A landscape with many valleys, sampled at points; each row gives a point and its height.
A ball rolls from a point to whichever of its 2 nearest points has the largest drop for the distance, and stops where none of them is lower. Distance is the straight distance between rows; heights are no part of it.
Z699: [  6  10   0 -15   6  -2   9   5   4   3 -14   0   5  14   8  18   4  -3
 -15  13  -5]  height 172
Z181: [  8 -11   2  21 -15  -7   2  11  10  19  13  -5  -1 -24   8  -5   4   0
   1   7   8]  height 452
Z925: [ 16  14   4  -9   1  -6  14   5   4  18 -23  -1   7   9  11  19   8  -6
  -9  21  -3]  height 193
Z834: [ -1   0  -4  -6  -9   1 -11   0  -8   9   1  -3  -4 -22  -6 -14   5  13
  15 -12   6]  height 160
Z191: [ 12  14  25   7   3  -6 -14 -18   0  15 -10  -8  -2  -6   4   7  11  23
  11  21  -5]  height 239
Z993: [ -2  10 -12  -7  -8  10 -18  -1   1  14   4   6  -5  21  10   0   9  -2
  -6  -4 -11]  height 413
Z556: [ -6 -14  -6  20 -13  -9 -12   7  -1   9  14   6  -5   5   5  -9  -7   4
  -1   4  -5]  height 475
Z979: [16  9  2  0 15 -4 12  7  8  1 -7 -7 -4  4 22  9  1  3 -8 13 -1]  height 230
Z849: [-10  -9   0  -4  15  -3   4  -1   3 -23  -2  -2 -14  10   8  10   3   5
 -14  -3  -1]  height 152
Z922: [  3   9  22  14   9 -11  15 -13  -1  -7  -4  -6  13  12 -16  13 -12   0
   3  20   3]  height 356
Z594: [  2 -16  -4  10   4  -3   7   8   4  -5   7  -9 -15 -21  12   0   1  -3
  -5  -1  13]  height 268
Z633: [ -6  -3  -6   6 -23 -14  -6   0 -18   8   2  15  13   6 -21  -4 -20 -13
   2   5  -9]  height 261
Z420: [  8 -13  14  10  -4  -5  14  -5  10  -7   1  -7  11 -27 -13   4  -2   3
   7   6   9]  height 229
Z642: [  3  -8  -7  13 -26  -9 -12   3 -11   5   7  14  14  -3 -22 -12 -16  -2
   9  -1 -12]  height 290
Z706: [ 12  19  10  23   7  -6  -3  -1  -7   7  16  -4  -4  -8  -8 -20  -8   8
  21  -3   7]  height 334
Z853: [ 19  19  10  18  -2  11 -10  -6   9  10  11   9  15   7 -15  -1   1  12
  23   5 -10]  height 135
Z274: [-15   1 -15 -15 -24  10 -34  -5 -12   7  -8   5  -3   4   6 -12   5  -1
   6 -17  -5]  height 395
Z600: [ -4 -13  18   6  -1  -9  -5 -14  14  -9  -3  -2   6  -5  -7   8   5  19
  -2   9  -9]  height 284
Z303: [ -8   8 -13 -10 -20  12 -31  -4 -11  19   0   6  -8  17   9  -8  10  -1
   0  -8  -8]  height 405
Z172: [ 11  -6  12  19 -10  -4   2  -5  18   3  13   2  27  -5 -11   7  -6  12
  11  12  -2]  height 105
Z874: [ -7   6 -13  -3 -18  -3   5  -3 -24  18  -7  -2  -8 -21 -23  -5  -1 -20
   4  -3  22]  height 521
Z858: [ -3 -25  -8   7   0   4   9  13  14 -16   7  -7  -6 -21  21   3   7  -4
  -6  -2  17]  height 252
Z56: [ -2  15   9   9  19  -6  11  -4 -11  -2   6   3  -1  23 -15  -7 -13  -6
   3   4  -5]  height 400
Z214: [  1  -1 -16  -8  -6   3  -7   4   4  -1  15  17  20   8  -8 -12  -7  -1
  11 -15 -11]  height 544
Z395: [ -3  11 -13  -1 -12  -7  -6   6 -33   6   1  11  -5  10 -13 -17 -20 -18
   6 -11  -2]  height 184
Z451: [-12 -15  12  -2  -2  -9  -2  -9   7  -3  -9  -3  -2  -8  -1   7   3   6
  -9   4  -2]  height 302
Z257: [  8   9   2   2  16  -2  -3   1   3   2   6   4 -11  27  11   6   5  14
 -17  17 -15]  height 666
Z411: [ 16  14  20  14   1   7 -16 -19  11   6  -2   4  17  16 -10  16   9  22
   8  20 -14]  height 285
Z407: [  0  20 -17  -8  -9  13  13  18 -12  17  -5 -11  -3  -1  14  -2   4 -30
  -5  -6  18]  height 106
Z378: [  4   1 -15 -11   0  17  -6  14  19  -5  11   3  12   0  17   0   4  -5
   0 -14   0]  height 104
Z641: [-12 -10   1  -9  -5   2  -8  -5   2   0 -10  -8  -6 -19   6   3  12   0
  -2  -7   7]  height 461
Z5: [-10 -17  -4 -22 -26   8  -9  -2  -4   7 -11 -14  -2 -38  -4  -1  14   9
   3  -4  18]  height 545
Z702: [  0 -10  -5   7  -7   3 -10  -3  15  -8  19  14  20   8  -9  -6  -2  13
  11  -2 -17]  height 62
Z964: [ 3 -2 -2  1  6  6 -8  1  8  2 12  7  5  1  1 -9  4  8 12 -9 -8]  height 122
Z220: [-14   3 -11  -8 -10  -2   2  -2 -26   6  -8   3  -2  -9 -22 -11  -7 -24
   5 -11  13]  height 537
Z204: [  9   0  -8   0   5   4   5  12  15  -4  10   1   1  14  20   3   0   8
 -16   2 -11]  height 54
Z537: [  1   8  21  19  -3  -8  -5  -5  -6  18   0 -10  -8 -14  -3  -2   0  12
   8  13   2]  height 431
Z830: [ -9   0   6 -25   7  -5   8  -8  -2  -8 -29  -1   3  -3  -3  20   8 -12
  -8   2   4]  height 619
Z553: [  6  12   2  20   3  -3   6  14  -2  10  17   5 -10  31   5  -1  -8   8
 -16  16 -11]  height 675
Z660: [ -2  14   3  19   4  -8 -12   3 -19  22   4  -6 -19   1   3 -12   3   5
   4   5  -2]  height 382
Z327: [ -4   3  -2   0   8  -2  24  12  -9  -7   3  -5  -5   8  -5  -1  -9 -13
  -9  -6   9]  height 117
Z940: [ -3   3   6 -13   3   3  -9  -4  -1  -2   0  -3   5 -16  -8 -11   6  12
  16 -14  -2]  height 181
Z724: [-16 -19  -1 -11  -3   9  -6  -1   0 -19 -12 -13 -13 -24   4   8  14  -3
  -2 -11  15]  height 450
Z76: [  0 -13  12  16   4 -15  23  -2  -9  -8   4  -3  -8 -16 -14   2  -6  -4
   2   8  14]  height 541
Z850: [  1  -5   8  18  15  -3   3  -9   6 -15  12   5   6  25  -5   3  -9  17
   1  13 -14]  height 332
Z565: [ -6   1   9  -5  15  -6   0  -5  -1  -4  -6  -1 -11  10   3   3   3   4
  -7   6  -6]  height 132
Z902: [  3   6  15  15   7 -18  18  -3  -8   6  -7 -10  -5   1  -7   6  -8 -11
  -6  18   8]  height 250
Z170: [ 16  18  -6 -10   8  12  19  15  10   2   5   4  11  20   5   7  -5  -3
 -15   6  -8]  height 94
Z169: [ -8  -1 -14 -20  -6  17  -9   0  10  -4  -1  12  17  21   2   9   4  -9
  -8  -6 -12]  height 163
Z848: [-14  -7  -6 -10 -11  -6  11  -2  -6   1  -3   7  11   9 -21   3 -11 -19
  -7  -3  -2]  height 336
Z111: [ -2  -7   0   5   6  -5  13   2  -9  -6  -1  -6 -18 -23 -12  -4  -1 -15
   2   0  23]  height 517
Z377: [  3 -11  -5   8   6  -3   0  11  17  -3  11  -3  -6   7  30   4   4   9
 -20  10  -4]  height 71
Z198: [-20 -12 -13  -6  -7  18  -9   4  -4 -13  -1  -5  -6  13  18  -6   2  -9
 -11 -19   5]  height 321
Z866: [ -5   2   0   3 -13  -5 -18  -2   5  16  -2   9   1   9  -1   5   7   8
  -5  10 -10]  height 340
Z471: [ 15  15  -7 -13   9   5   5   9   9   6 -12  -6  -5  10  29   8   7   1
 -15   8  -2]  height 243
Z664: [-19 -24  13  13 -14  -9  -2 -13   3  -8  -2   5  10  -6 -19   4 -10  17
  -1  12  -8]  height 578
Z942: [ 23  26  16   9  -8   5  -2  -5   9  15   1   1  17   2 -14   5   3   5
  21  10  -5]  height 120
Z447: [ -7  -9   4  -1  10  -4  12  -5  -5 -18   6   0  -1 -10 -20  -7  -4  -4
   7 -12   7]  height 123
Z236: [ 18   8  20   6   9 -10   0 -14   9   6 -18  -6   5  -7   7  15   6  17
   5  19  -2]  height 223
Z780: [ -6 -19  -4   6 -12  -3  -6   7  22   6   3   3   9   4  18  13   5   3
 -17   9 -11]  height 112
Z196: [ -1   3 -10  -9  -8   7  -3  11  13  11   1   4   4  17  15  11   5  -3
 -14   5  -9]  height 365
Z261: [ 18  -3  -6  10   8  -3  20  14  11   3   1  -9  -5 -23  21   3   3  -7
  -4  11  17]  height 472
Z35: [ 10   4 -14   6 -22   7  -9  16  17  18  13  10   9   0  12   3   7  -7
  -2   0 -11]  height 178
Z809: [17 23 -7 -1 -4  5  6 17  7 19  3  4  1 13 11  6  9 -7 -6  4 -9]  height 49
Z144: [-16 -20  -8  -9  12  15   5   5   7 -37   6   1  -7  13  12  -2   0  -3
  -9 -17   0]  height 411
Z904: [  2 -12 -10  -8  -2  10   2   6  25 -11  10   7  21   1  10   3   2  -3
   3  -8  -7]  height 119
Z678: [ -1 -14  -6   6 -25  -3  -9   4  20  13  10  12  16  -1   5   8   5   2
  -8   6 -11]  height 137
Z833: [ 13   9  11   2  19   0 -12  -8   8   4  -3   1 -13  17  15   6  10  20
  -2  16 -17]  height 662
Z549: [  8   2 -13 -11  -1  16 -10   8  24   1   5   5  13  12  23   6  14   3
  -2  -5 -10]  height 88
Z523: [  9   3  11   9 -11  -6   5  -3   5   7   2   4  20  -7 -18   5  -6   1
  10   8  -1]  height 76
Z328: [-15 -10  -7 -14  -7  14   0  -4  -9 -13 -13 -11 -11 -15  -1  -2  10 -15
   2 -18  19]  height 438
Z326: [  0  10 -16  -7 -22   6  -4   8   5  22  -1  -1   4 -12   5  -2   8 -11
   5 -10   4]  height 59
Z837: [  6  -2  -9  -4  10   5   4   4   8  -9  11   6   6  -6  -2  -8  -4  -5
   9 -15   1]  height 103
Z71: [-17 -17 -17  -1 -18  27  -6   8   3 -10   0  -6   6   5  24  -4   3 -15
  -9 -15  10]  height 313
Z506: [  6  -1  11  13   2  -6 -12 -12   9   6  -2   0   2  12   1   6   2  17
  -2  22 -13]  height 312
Z884: [  8  13  -1  14  -7  -7  -8   2 -11  19   8   1  -5  -8  -7 -19  -2   4
  19  -5   0]  height 324
Z310: [  5  -4   9  11  10   0 -11  -9   9  -3  14   6   2  17   3   1   1  19
   0  11 -16]  height 322
Z449: [ -6   2   3 -10  -2  -5   4  -8   3   3  -9   3   7  -2 -11   5   2  -9
  -4   0   0]  height 287
Z354: [ -6 -21   6  -3   8  -1   4  -7   9 -27   1  -1  -1 -10  -7   3   2   8
   5  -6  -3]  height 251
Z609: [  4   0   6   6   9 -11  21  13  -1   1 -10 -10 -10   6  20  13  -5   1
 -25  17   3]  height 211
Z315: [  1   9   0  19  -5  -9 -12   3 -14  20  12   6 -16  15   1 -10  -5   2
   0  12 -10]  height 372
Z722: [ 15  18  19   4  -7   7 -19 -15   7  16  -3  -1   9   2 -14   8  12  27
  14  13 -13]  height 272
Z586: [ -6  11   3  -4   8  -9   6   0 -19   5   1   6  -7  20 -17 -10 -10  -9
   0  -4  -2]  height 389
Z932: [-10  -1   1  -3  18   6  -1  -4 -19 -25  -3  -9 -29  -5   0 -11   8  -3
   9 -22  14]  height 177
Z44: [-16   4   9 -17  -5  -5 -21 -22 -13   4 -14   7  -3   9 -18   1   6  11
   2   3 -13]  height 459
Z568: [ -8   1   4  -8  16  -3   7 -10   1 -13  -2   6   2  10 -15  -2  -4  -1
   4  -5 -10]  height 420
Z759: [  4  11 -10 -17  -2  19   6  12   7   0 -15  -8   1  14  30  14   8  -9
 -22   3   1]  height 255
Z656: [ 18  16  10  -6  25   0   0  -7  -1   0 -14   1  -7  22  17   7   7  15
  -9  19 -12]  height 657
Z247: [ -5   4  -5  -8  11   1  -1  -4 -14  -9   3  -1  -8  -9 -12 -12  -3  -7
   9 -19   7]  height 147
Z423: [-13 -25  12   8  -4  -8   8 -14   1 -20   1   5   8  -5 -26   9 -11   8
   3   2  -2]  height 564
Z192: [ -6  12 -14  -5 -15   7  -1   6 -10  23  -7  -8  -3  -6   8   0  10 -24
   0  -7  15]  height 84
Z929: [-10  10 -19 -15  -2  13 -25  -2 -20  -6   3   8  -6  21   1 -18  -4  -6
   7 -21  -8]  height 102
Z793: [  8   2  10  21 -13  -7  -7   5   0  27   6  -5   0 -24   1  -5   6  11
  10   8   6]  height 442
Z794: [ 17  16  13   7   4  -3   8  -7   8   7  -3   3  19   4 -15   6   0  -2
  11  12  -2]  height 101
Z94: [-13 -11 -12  -5  -1   9 -13   3   4  -5   9  -2  -9   9  17  -5   4  -1
  -7  -9  -3]  height 331
Z230: [13 -6  4  7 16 -9 12  4  8 -8 -2 -6 -4 -6 11  6  0  3 -5  5  5]  height 244
Z938: [-13 -10  -5 -13 -15  -3   3  -2   2   2  -9   6  16  -9 -16   8  -3 -13
  -7  -6   4]  height 311
Z692: [ 15  17  16  14  19  -4   3 -13  -4  -2  -2  -3   3  20  -6   5  -6   8
   6  15  -6]  height 92
Z611: [-12  -7   9 -13   0 -13  -2 -12   0   4 -27  -3  -5   0   3  22  11  -1
 -16  14  -4]  height 602
Z734: [ 7 13 -8 -4  4  4 -2  9  7 13  4 -1 -2  5  9 -3  5 -5  0  0 -2]  height 56
Z950: [-22   0   1 -18 -15  -3 -29 -14 -17   7 -15   1 -13  -1 -12  -3   4  15
   0  -5  -5]  height 478
Z350: [  5  13  16   2  -7  -2 -14 -11  -3  16 -12  -7   1  -8 -11  -2  12  22
  12  13  -5]  height 254
Z948: [  2  -3  -1  -1   8  -1  24  13  -1 -12  -6 -11 -14   4  18  12  -8  -3
 -25   2  12]  height 192
Z936: [ -1  -6   9  12 -13  -3 -18 -10   5  10   8  13   6  15  -8   5   1  13
  -2  17 -17]  height 325
Z903: [-17  -5 -12 -16   4  10 -17  -5  -9 -16   3   7  -6  17   2 -10  -3  -5
   2 -20  -5]  height 121
Z541: [  5 -10  19   8   6 -16  19 -12   7  -9 -17  -7  10 -13  -5  18  -3   3
   0  19   6]  height 188
Z320: [  5  -9  15   6  13 -14  31  -4  -1 -15 -17  -4   2  -6  -2  16  -7  -6
  -5  15  10]  height 167
Z404: [ 13  -8   4   0   5  -3  16   3  13  -6  -3  -3  11 -33  -2   3   2  -4
   7   2  15]  height 249
Z576: [ -6 -13  -2  -7   7  -3  17   9   9 -15  -9  -5  -8  11  16  15  -4  -1
 -22   5  -3]  height 173
Z82: [ -4   9 -14 -12   0   6   7   8  -8   1   5   7   5  23  -6  -3 -10 -19
  -8  -9  -4]  height 133
Z438: [-17   4   9 -19   8  -6  -9 -14 -14  -2 -15   3 -11  15 -13   5   2   0
  -6   1  -5]  height 444
Z795: [ -5   0  16  21  -8 -16  -2  -4 -18  19   0  -7 -16 -12  -9  -4  -3   1
   2  14   8]  height 421
Z463: [  5  -2 -11 -10  10  17  14  14   7 -20 -13 -17  -8   3  36   9  -1  -4
 -17  -9  11]  height 278
Z427: [ 13 -14   0  22  -4  -4   9  13  16  10   8  -7  -4 -25  20   5   3   0
  -9  16  11]  height 462
Z18: [-12 -14 -18  -5 -26   4 -18   1  -6   2  -1  12   6   1   1  -3  -6  -6
  -3  -8  -6]  height 362
Z379: [ 15  22   9 -16  23   3  11  -5   3  -5 -13   4   9  18  -3   6   4   2
   3   5  -9]  height 647
Z672: [-12  -1   8 -19  17   0 -15 -16  -4 -17 -13  -5 -18  -3   0  -2  12  12
   4 -10  -2]  height 220
Z87: [ 15   3  20 -12   5   0  -9 -15  16  -5 -11   0  16 -13  -2   4   9  30
  16   5  -8]  height 185
Z61: [ -9  -3   8 -13   6  -1 -17 -11  -3  -8  -7  -6 -16 -13  -9 -11   6  19
   8 -14  -3]  height 202
Z434: [ -4   6 -19   2 -10  -3   1  12 -21  16   6   7  -1   2  -3 -13 -10 -23
   0 -11   1]  height 210
Z963: [ -3   1   5  23 -15 -14 -13   0 -10  22   8   8   2  17  -6   0  -8   6
  -1  16 -11]  height 361
Z306: [ -3   2  -2   8   3  -5   3   7  -5   2  11   4  -3  21   4  -5  -8   3
 -13   4  -8]  height 680
Z819: [ -5  -1  -2 -11  -2   2 -13  -4  11   9  -6   3  -1   9  11  10  12   3
 -12   8  -8]  height 354
Z60: [ 15  -7   2  27   4  -7  16  12   3  10  12  -9  -5 -22   5   1  -5  -3
  -2  11  17]  height 474
Z190: [  9  10 -15  -4  -2  16  14  22  17  -6  19   9  11  19  16   0 -11   1
 -16  -4  -9]  height 383
Z158: [-14  -2 -14 -16 -23  10 -15   0 -12   4  -8   5   8   1  -3  -7   0 -14
   3 -16  -1]  height 379
Z673: [11  5 -9  3 13  2 13 19  6 -5 11 -4 -4 -8  9 -6  0 -7  3 -8 10]  height 78
Z775: [  3   3   6 -10  17   0  14  -3  -1 -14 -11  -3  -1  17   5  10   1  -2
 -14  10  -6]  height 151
Z448: [-10 -18 -14   1   3  13   0  11   5 -22  20   1   0   9  14  -3  -3   0
  -8 -20  -2]  height 402
Z119: [ -1 -11  11  -1   9  -3   1 -12  18 -15   2   5  12  -2  -9   4  -1  13
   6   0  -9]  height 269
Z91: [ 16  13  19  -1  25  -3  11 -11   3 -15  -6  -1  12   4 -12   2  -7   3
  19   6  -2]  height 53
Z301: [  0 -16 -11  10  -9   3  13  15  18  -2  17   4  12  -4   6   4  -7  -6
  -7  -1   1]  height 214
Z364: [-16   0  12 -19  15  -4  -3 -19  -7 -18 -14   2  -6   8 -18   3   2   4
   0  -8  -6]  height 432
Z248: [  9   1   6  -2  11   4  -1  -4  13 -13  12   3  15 -15 -10 -13  -2  11
  21 -16   0]  height 145
Z813: [ -8  -1   7  11 -18  -9 -22 -11 -15  16  -2   9  -3  15 -13  -2  -3  12
  -1  14 -18]  height 346
Z927: [ 13  11  -2  13   0   5 -10   0   7   7  18  12   8  11  -3 -10  -4   5
  17  -3 -15]  height 138
Z579: [ -9 -12   5 -19 -10   0  -5  -6  10  -4 -14  -3  14 -18  -7  11   7   6
  -2  -1   2]  height 570
Z535: [-20  -9  -9  -6   9   9  -9   0 -12 -30   2   0 -17  12   1  -7   1  -2
   2 -22   1]  height 139
Z269: [ 25  -3   4   9  13  -9  26   5   6   3  -9  -8   4 -19  18  12  -2  -3
   0  15  15]  height 481
Z721: [ -9  -5   0 -19   2  -5   7  -4  -1  -3 -25  -6  -2   9   9  21   6 -11
 -20  10   3]  height 611
Z186: [-18 -12  -4  -5 -27  -7 -16  -5 -16  19 -11  -6 -11 -15  -1   0   8   4
  -6   2   4]  height 514
Z820: [ 11   6  18  -3  11   5  -7 -10  12  -7   0  -1  20  -9 -10  -6   1  21
  20  -4  -2]  height 164
Z419: [ 13   1 -14 -15   6  17   3  15  21  -5   6   4  10  16  26  12   6   4
 -18   0 -11]  height 72
Z988: [-13   5  -6 -16 -11   8  -8  -4  -2   6 -13  -5   0  -6   8   4  11 -11
  -4  -8  10]  height 473
Z826: [ -4   4  -8  -1 -13  -5  -4   3 -10  11   3   8   5   6 -13  -6 -10 -13
   1  -4  -1]  height 232
Z947: [-13   5  -3  -9  11   5 -12  -4 -20 -10   0  -5 -22  -9  -8 -20   1  -1
  15 -27   7]  height 166
Z251: [-15 -10  -6 -11   6  19   8   6  -3 -31  -4  -6  -7  12   8  -1   3 -14
  -4 -20  11]  height 418
Z490: [ -2  -5   6  -1  11  -9  27   5  -1 -12  -6  -5  -6   4  -4   9  -9  -8
 -13   4   7]  height 140
Z838: [ -6   7   2 -23   3  -2  13  -8  -5   2 -21  -8   3 -12  -9  10   5 -19
  -3  -4  15]  height 628
Z621: [ 12   0   7  18  -1   2  -5  -3  20  -5  22   9  23   5  -6  -1  -4  15
  15   4 -11]  height 85
Z851: [ -1 -10 -17   0  -2   9  10  16  15 -16  16   5  10  13  13   1  -8  -2
 -13 -10  -6]  height 394
Z234: [  3   2  10  13  14 -19  27   6 -10   0 -10 -12 -17   2   7   9  -8  -5
 -14  18  12]  height 231
Z209: [ 20  10  -7  10  13   8   9  15  10   4  17  -6  -1 -22  12 -11   1 -10
  14  -9  15]  height 97
Z29: [ 19  -6   1   6  -3  -1  17   6  22   3   5   1  24 -22  -2   6   1  -8
   5   7   6]  height 271
Z134: [ 13   8   1  19   5  -4  11   5  -3  16   9  -8  -7 -22   1 -10  -1  -8
   8   6  15]  height 482
Z31: [ -1  12  18   4  20  -7  -4 -15  -6  -3  -4  -3 -12  15  -7   2  -3  12
   1  12  -7]  height 111
Z803: [-22  -3   2 -19 -17  -3 -18 -12 -15  14 -21  -9 -10 -13  -8   4  11   7
  -6   2   4]  height 497
Z469: [ -5 -25  -7   5   0   0  15  10  14 -14  11  -2   4 -12   9   3  -2  -1
  -8  -4   2]  height 234
Z690: [19 21 15  6 23 -4 -1 -4  2  4 -1 -5 -6  3 12  0  3 13 10  9 -4]  height 363
Z30: [ -2   2 -15  -1  -2   1 -15   2 -15  -5  12  12  -6  15  -3 -22 -10  -3
  12 -18 -11]  height 79
Z268: [ -5 -13   3 -20 -19   1  -6  -3  11   5  -9  -8   8 -33  -7   2  14  14
   2  -2   7]  height 558
Z521: [ -1   2 -12 -11  -3  19  14  19   7  -8  -6  -9   2   9  32   7  -2  -9
 -23  -6   7]  height 267
Z288: [ 10  15  14  14  22  -5   1  -8  -6   0   0  -7 -10  -6   0  -8   0  11
  15   5   3]  height 353
Z295: [  2  -8 -24   3 -12  14   1  12  -6   0  13  -1  -3 -17   6 -16  -2 -21
   6 -16  25]  height 148
Z663: [ -8   0 -16 -12   4   8   5   1 -21  -8   1  -6  -9 -14 -12 -15   0 -20
  13 -23  22]  height 170
Z574: [-16 -18  -7  13 -14 -11 -17   0  -9   4   4   9  -6  11   0  -5 -11   5
 -10   3 -16]  height 485
Z206: [ -3  -3  -4  -8   2   0  -9  -7  -9 -16   7  12   2   2 -23 -16 -16   2
  18 -23  -4]  height 525
Z108: [  8   0  -2  14 -12  -6 -13   3  -8   8  13  11   3  -3 -12 -18 -13   5
  16  -3 -10]  height 310
Z155: [ -4 -11 -10   0  -9   8 -23  -4   7 -10  16  18  10   7   0 -11  -3  14
  13 -12 -18]  height 86
Z391: [-17 -10  -8 -11 -31   2 -16  -2  -7  18 -14 -11  -5 -29   4   1  16   7
  -7  -2  11]  height 529
Z156: [ -6  -5 -20   2 -11  19  -3   7 -19   4   3  -6 -15 -17  10 -18   1 -23
   7 -17  27]  height 168
Z270: [ -8   6 -19  -3  -5   6  -1   7 -25  -1   5   9  -2  23  -8 -13 -16 -23
  -5 -16  -3]  height 156
Z531: [  8  14 -14  -3  -7  15   4  21  13  11  12   7   5  22  21   4   2   2
 -22   1  -9]  height 375
Z952: [-10   3  -5   9  -6  -8  19  19 -14  13   2  -7 -13  14   6   4 -10 -13
 -26   4   6]  height 693
Z890: [ 12  27  13  15  11  -7   6  -3 -11  14   3  -5  -5  -4  -9  -9  -5   0
  19   7   6]  height 345
Z36: [ -9   5  11  16 -15 -14 -17  -7 -23  27  -6  -3 -20  -6  -7  -7  -1  12
   4  10   1]  height 406
Z398: [ -2 -10   2  13  -5  -4  -2   3   5   8   8  -2  -2 -11   6  -2  -2   1
  -1   3   1]  height 463
Z801: [ -2  -9 -21   2  -6   5 -25   1  -5  -9  16  18   1   6   0 -22 -10   3
  14 -19 -16]  height 100
Z128: [ -6   8   9  13  -1 -13 -17  -6 -19  20   0  -6 -26 -13  -4 -18   5  17
  11   2   1]  height 393
Z182: [-18 -16  -1   0   5   2  -9  -1 -15 -25  -2  -4 -27  -7   0  -5   5  -3
   2 -21   9]  height 161
Z393: [  1   6  -9  -1  13   3  18  15  -5  -3  11  -3  -9   4  11  -7  -6  -7
  -9 -11   6]  height 96
Z781: [-11 -13  -9 -15   5  19   5  -1   0 -27  -7  -8  -5 -10   7  -2   6 -12
   4 -28  18]  height 427
Z312: [ -6  -8   8 -18  15  -3  -5 -15   8 -22 -11  -4  -3  -9  -4   4   9  10
   6 -10  -3]  height 235
Z976: [ -1 -17  16  19   1 -11  13  -5  -3 -15   5   1   7 -12 -24   4 -12   4
   6   4   7]  height 552
Z116: [ 14   3  11  11   3  -9  17  -1   1  12  -8  -9  -5 -17  10   7   0  -5
   2  15  11]  height 490
Z325: [  8   3  -4  -9  10   6   6  -1   1 -10  11   2  11 -22 -13 -13  -1  -5
  18 -16  11]  height 124
Z80: [  3  -9  12   7   2  -5  21  -4 -11  -4  -2  -7  -9 -31 -24  -3  -4  -3
   7   3  23]  height 530
Z7: [ 25  25  -1  -9   5   7  17  13  11   8  -8   2   4  17  13  14   6  -2
 -12  11 -10]  height 73
Z476: [  2   2 -10   6  -6   0 -10   9  -3  10  12   1  -7 -18   7 -15   3   0
   8 -12   7]  height 136
Z386: [  4 -10 -15  10 -17   1   0  18   9  12  19   9  12   4   8  -1  -7  -5
  -2  -2  -4]  height 195
Z691: [ -3   5  -4  14  -5 -11  11  14 -10  12  10   2  -6  14  -4   0 -14  -8
 -12   7  -4]  height 686
Z376: [  8   3   7  11  -1 -11  17   0 -10  12  -6 -10 -11 -32  -6   2   1  -7
   2  13  21]  height 492
Z352: [ -7   3 -13 -17  -7   8 -17  -6  -7  -8   8  17  12   8 -15 -16 -10  -4
  13 -21 -11]  height 536
Z89: [23 22 17  5 22 -1 17 -5  3 -6 -1 -1 14 16 -7  4 -8  3  8 14 -3]  height 74
Z422: [ -6 -13 -10  11  -9   2 -12  12  13   9   9   1  -7  10  28   7   8   9
 -18   6  -9]  height 89
Z796: [  9   8  -1  12   0   1  -4   3   0  10  14   5  -9  35   8   5   2  15
 -19  24 -25]  height 670
Z510: [ -1  -6  -9 -15  -3   8   2   2  18 -13   4  13  23  14  -6   8  -2  -3
  -6  -6 -12]  height 141
Z520: [  1  14  -8  -7  -6   5 -16   3   3  19   2   2  -2  -6   7  -4  14  -1
   8  -9  -2]  height 35
Z770: [ 11   5  16  -3   3  -3  -7 -15  15   3 -12   3  11  -5  -2  12   9  12
   7  12  -8]  height 206
Z130: [ -2  -1 -12  -7   4  18   6   9   7 -14  -8 -14  -7 -10  27   5   6 -13
  -6 -13  15]  height 289
Z886: [ 13 -11  19  16   4 -13  16  -9   5  -4  -5  -8   5 -26  -2  11  -3   2
   4  19  18]  height 209
Z767: [-10 -10   2   7  -8 -10 -12  -6 -13   2   5  11  -3   2 -12  -9 -10   7
   4  -1  -9]  height 500
Z276: [  1  10   7   2  12  -4   1  -6  -4  -6   5   5  10  16 -20  -9  -7   0
  10  -4 -14]  height 410
Z731: [-16 -11 -15  -2 -13   4 -18   2  -1   2   2   8  -3  14  10   2   2   0
 -11  -5 -10]  height 343
Z401: [  7 -11   6  18  15  -9  11   4   5 -14   4  -7 -16 -22   5  -2   2   4
   4   1  10]  height 260
Z769: [ -6 -10   1  -1  -8  -3 -20  -6 -10 -10   3  11   5   0 -21 -15 -10  13
  15 -11  -9]  height 513
Z161: [  2  -8  10  -5  15  -2  19  -9   6 -29   1   2   7  -2 -21   0  -8   0
  11 -11   2]  height 98
Z762: [ 5 14 -7 -6  5  8 11 10  6 -1 11  8 12 24 -5 -1 -6 -8 -7 -4 -9]  height 113
Z878: [ -5   0  -6   3  -7  -5   8   3 -15  13   3  -7 -13 -25  -9  -5   0 -14
   2   0  24]  height 506
Z612: [  2   8 -19  -1  -5  11   8  14  -8  10   6  -4  -5  -6  10 -11  -1 -24
   4 -13  20]  height 125
Z554: [-11 -16  15 -17  -6  -4 -13 -16  13  -6 -17  -2   9 -14  -9  11  11  20
  -4   5 -10]  height 581
Z338: [ -3 -14 -13   0  -4  19   0  11   9 -13   5  -7  -2  -3  25   1   5  -9
 -11 -11   7]  height 300
Z992: [ -2  -4 -12   2 -23   2  -6  10  11  21   0   8   8  -1   8  11   8  -7
  -8   5  -4]  height 162
Z396: [ -1   4   7   1   2 -11  13  -5  -5   9  -6  -6   0  -6 -12   2  -2  -9
  -1   6   8]  height 270
Z475: [  8  17   5 -11  15  -2  15   0   1  -1  -7  -2   3   6  -5   6   0  -9
   3   5   1]  height 642
Z131: [  2  -1  17  25   7  -8  11 -11   1 -16   7  -2  12  21 -12  10 -15  11
   3  16  -5]  height 344
Z72: [-15   7   2 -12   9  -5   6  -5 -20  -2  -9  -1 -13   8 -14  -5  -7 -13
   0  -9   7]  height 376
Z905: [-20  -6  -1 -16   1  -6   9  -6 -16  -7 -11   0  -2   6 -22   5  -6 -16
  -7  -8   3]  height 359
Z309: [  5   4  18   2  20  -3   8 -16   5 -21   4  -3  14  -3 -22  -4  -8   9
  20  -3  -1]  height 75
Z382: [-13  -9  13 -15   4 -11 -11 -18   3  -3 -22   2   0   1  -9  14   8  11
  -8  11 -12]  height 592
Z815: [ 12   6 -12   6  -3   6   1  11   2  11  15  -5  -7 -34   6 -16   5  -7
  15 -11  20]  height 116
Z323: [ 10  13  19  12   7  -1 -14 -17   2   6  -8  -1   3  25  -2  15  11  18
  -1  28 -14]  height 298
Z624: [ -2   5 -13  -3  -3   8  -5   6 -16   1   7  -6 -13 -19  -1 -23   2 -14
  13 -21  18]  height 187
Z832: [ 17  12  11 -18  24  -1   5 -12   0  -6 -24   4   3  18  10  13  10   6
  -1  16 -10]  height 653
Z981: [  6  18   0 -14   5  -2  21  -2  -2   7 -10  -5   8 -11  -7   4   1 -21
   4   0  10]  height 635

For each start below, name the point where the ball stops.
Z274: Z979
Z379: Z91
Z288: Z809
Z323: Z837
Z276: Z91
Z594: Z204
Z451: Z673
Z664: Z673

Call two points neighbours if one is among the 2 nearest of the other. Go from one point of each pair to the other, from neighbour to neighbour, staying as low as possible. Name the highest point that can't be avoided.
Z837 and Z91: Z932
Z520 and Z91: Z624
Z523 and Z702: Z172
Z979 and Z204: Z594
Z523 and Z204: Z196
Z523 and Z837: Z927
Z520 and Z809: Z734
Z30 and Z702: Z801
